Each row is a point on a landscape with many valleys, with its height.
A ball rolls from a point to whichever of its 5 nearest points has the largest drop for the distance, and stops where none of them is lower. Distance is the straight distance between rows; heights are no part of it.
(106): [-12 -18  -3 -43   1  20 -45  65]  height 268
(346): [-16 -13 -14 -33  -3  15 -41  55]  height 219
(474): [-20  16  -2 -17  -4  12 -32   4]  height 374
(5): [ 15   4   3  29   0 -10  29 -47]  height 290
(102): [ -4   7 -14  20   3 -10   5 -34]  height 308
(350): [ 23  -4   2  37   3 -23  52 -48]  height 281
(590): [ -5  -5  22 -44   2  28 -50  76]  height 270
(383): [ 15  16   6  18  -8  -1  20 -56]  height 397
(37): [-22 -19 -41  21   5 -25  -8  -4]  height 506
(66): [-16  19  33 -43   3  25 -50  46]  height 180
(259): [ 18  22  12  11 -10   9   8 -49]  height 56
(318): [-17  31  31 -34   2  29 -43  18]  height 265
(447): [-16  18  -1 -14  -1  13 -27  -8]  height 521
(253): [ 15 -12  -9  39   8 -38  52 -38]  height 293
(301): [-10  -6   8 -41   1  23 -45  64]  height 271
(165): [ -6 -38 -40 -36  -4   9 -38  70]  height 357
(26): [ 40  13  28  38 -22  16  46 -55]  height 599
(210): [  0  31   8  -7  -7  12 -15 -40]  height 866
(246): [-22  12   6 -32   2  17 -43  30]  height 233
(34): [-19  -7 -13 -26  -3  11 -42  33]  height 160
(168): [-22   2 -22  -6  -1  -5 -28   5]  height 256
(270): [-22  -3 -29   6  -2 -10 -18   0]  height 387
(290): [-14   4 -19  10   1  -6 -10 -18]  height 454
(437): [-29 -20 -40  -1  -1 -13 -24  24]  height 488
(433): [ 29  -8  -2  41   6 -35  90 -30]  height 299
(97): [ -1  18   1   7  -8   7  -6 -39]  height 614
(412): [  7  -4  56 -41  10  37 -47  86]  height 277
(230): [ -2 -19  23 -45   6  25 -43  86]  height 382
(349): [ 40   6  22  39 -17  -6  84 -41]  height 550
(403): [-11 -26 -10 -44   0  17 -40  77]  height 315
(512): [-20   4   6 -35  -3  15 -42  47]  height 222
(500): [ -5 -22 -25  36  18 -46  38 -26]  height 528
(228): [-11  19  -4  -1  -3   3 -12 -25]  height 606
(428): [ 25 -16  -5  34  13 -58  91 -24]  height 359
(507): [  4  -9 -14  38  12 -31  32 -34]  height 291
(421): [  6 -41 -15 -54   8  21 -42  83]  height 417
(180): [ 27   1  12  37  -3 -13  61 -47]  height 274
(58): [ 27   2   9  35  -8  -4  46 -52]  height 223
(18): [ 15 -23 -14  37  15 -52  67 -31]  height 413
(552): [ -1  -4 -20  27   8 -22  17 -36]  height 195
(489): [  8   0  -7  30   8 -20  36 -45]  height 275
(265): [-20 -25 -29 -26  -2   7 -34  49]  height 242
(618): [ -9  26   7 -10  -3  10 -23 -27]  height 787
(430): [-18 -11 -34  13   8 -18  -9 -11]  height 489
(321): [-11   0  28 -42   1  28 -47  67]  height 200
(496): [ -6  10  48 -42   8  35 -46  67]  height 85
(314): [ 38  15  28  43 -25   8  76 -47]  height 743
(110): [ 33  -5   7  41  -5 -27  80 -42]  height 289
(225): [-11  36  20 -27   2  25 -29 -11]  height 635
(150): [  1   7  -6  23   3  -7  15 -45]  height 302
(463): [ 37  13  25  39 -16   1  64 -50]  height 510
(444): [-24   2 -18  -8  -1  -1 -31  10]  height 165

Where does a ball stop that starts at each point below?
(618): (34)
(37): (34)
(301): (496)
(225): (496)
(106): (34)
(314): (58)

Call two points neighbours if one is among the 5 nearest of the other. Go from one point of each pair to the other, from neighbour to neighbour, staying as low as possible. Name the highest point that can't be avoided.
(58) / (259): (5)
(34) / (496): (512)
(34) / (58): (290)
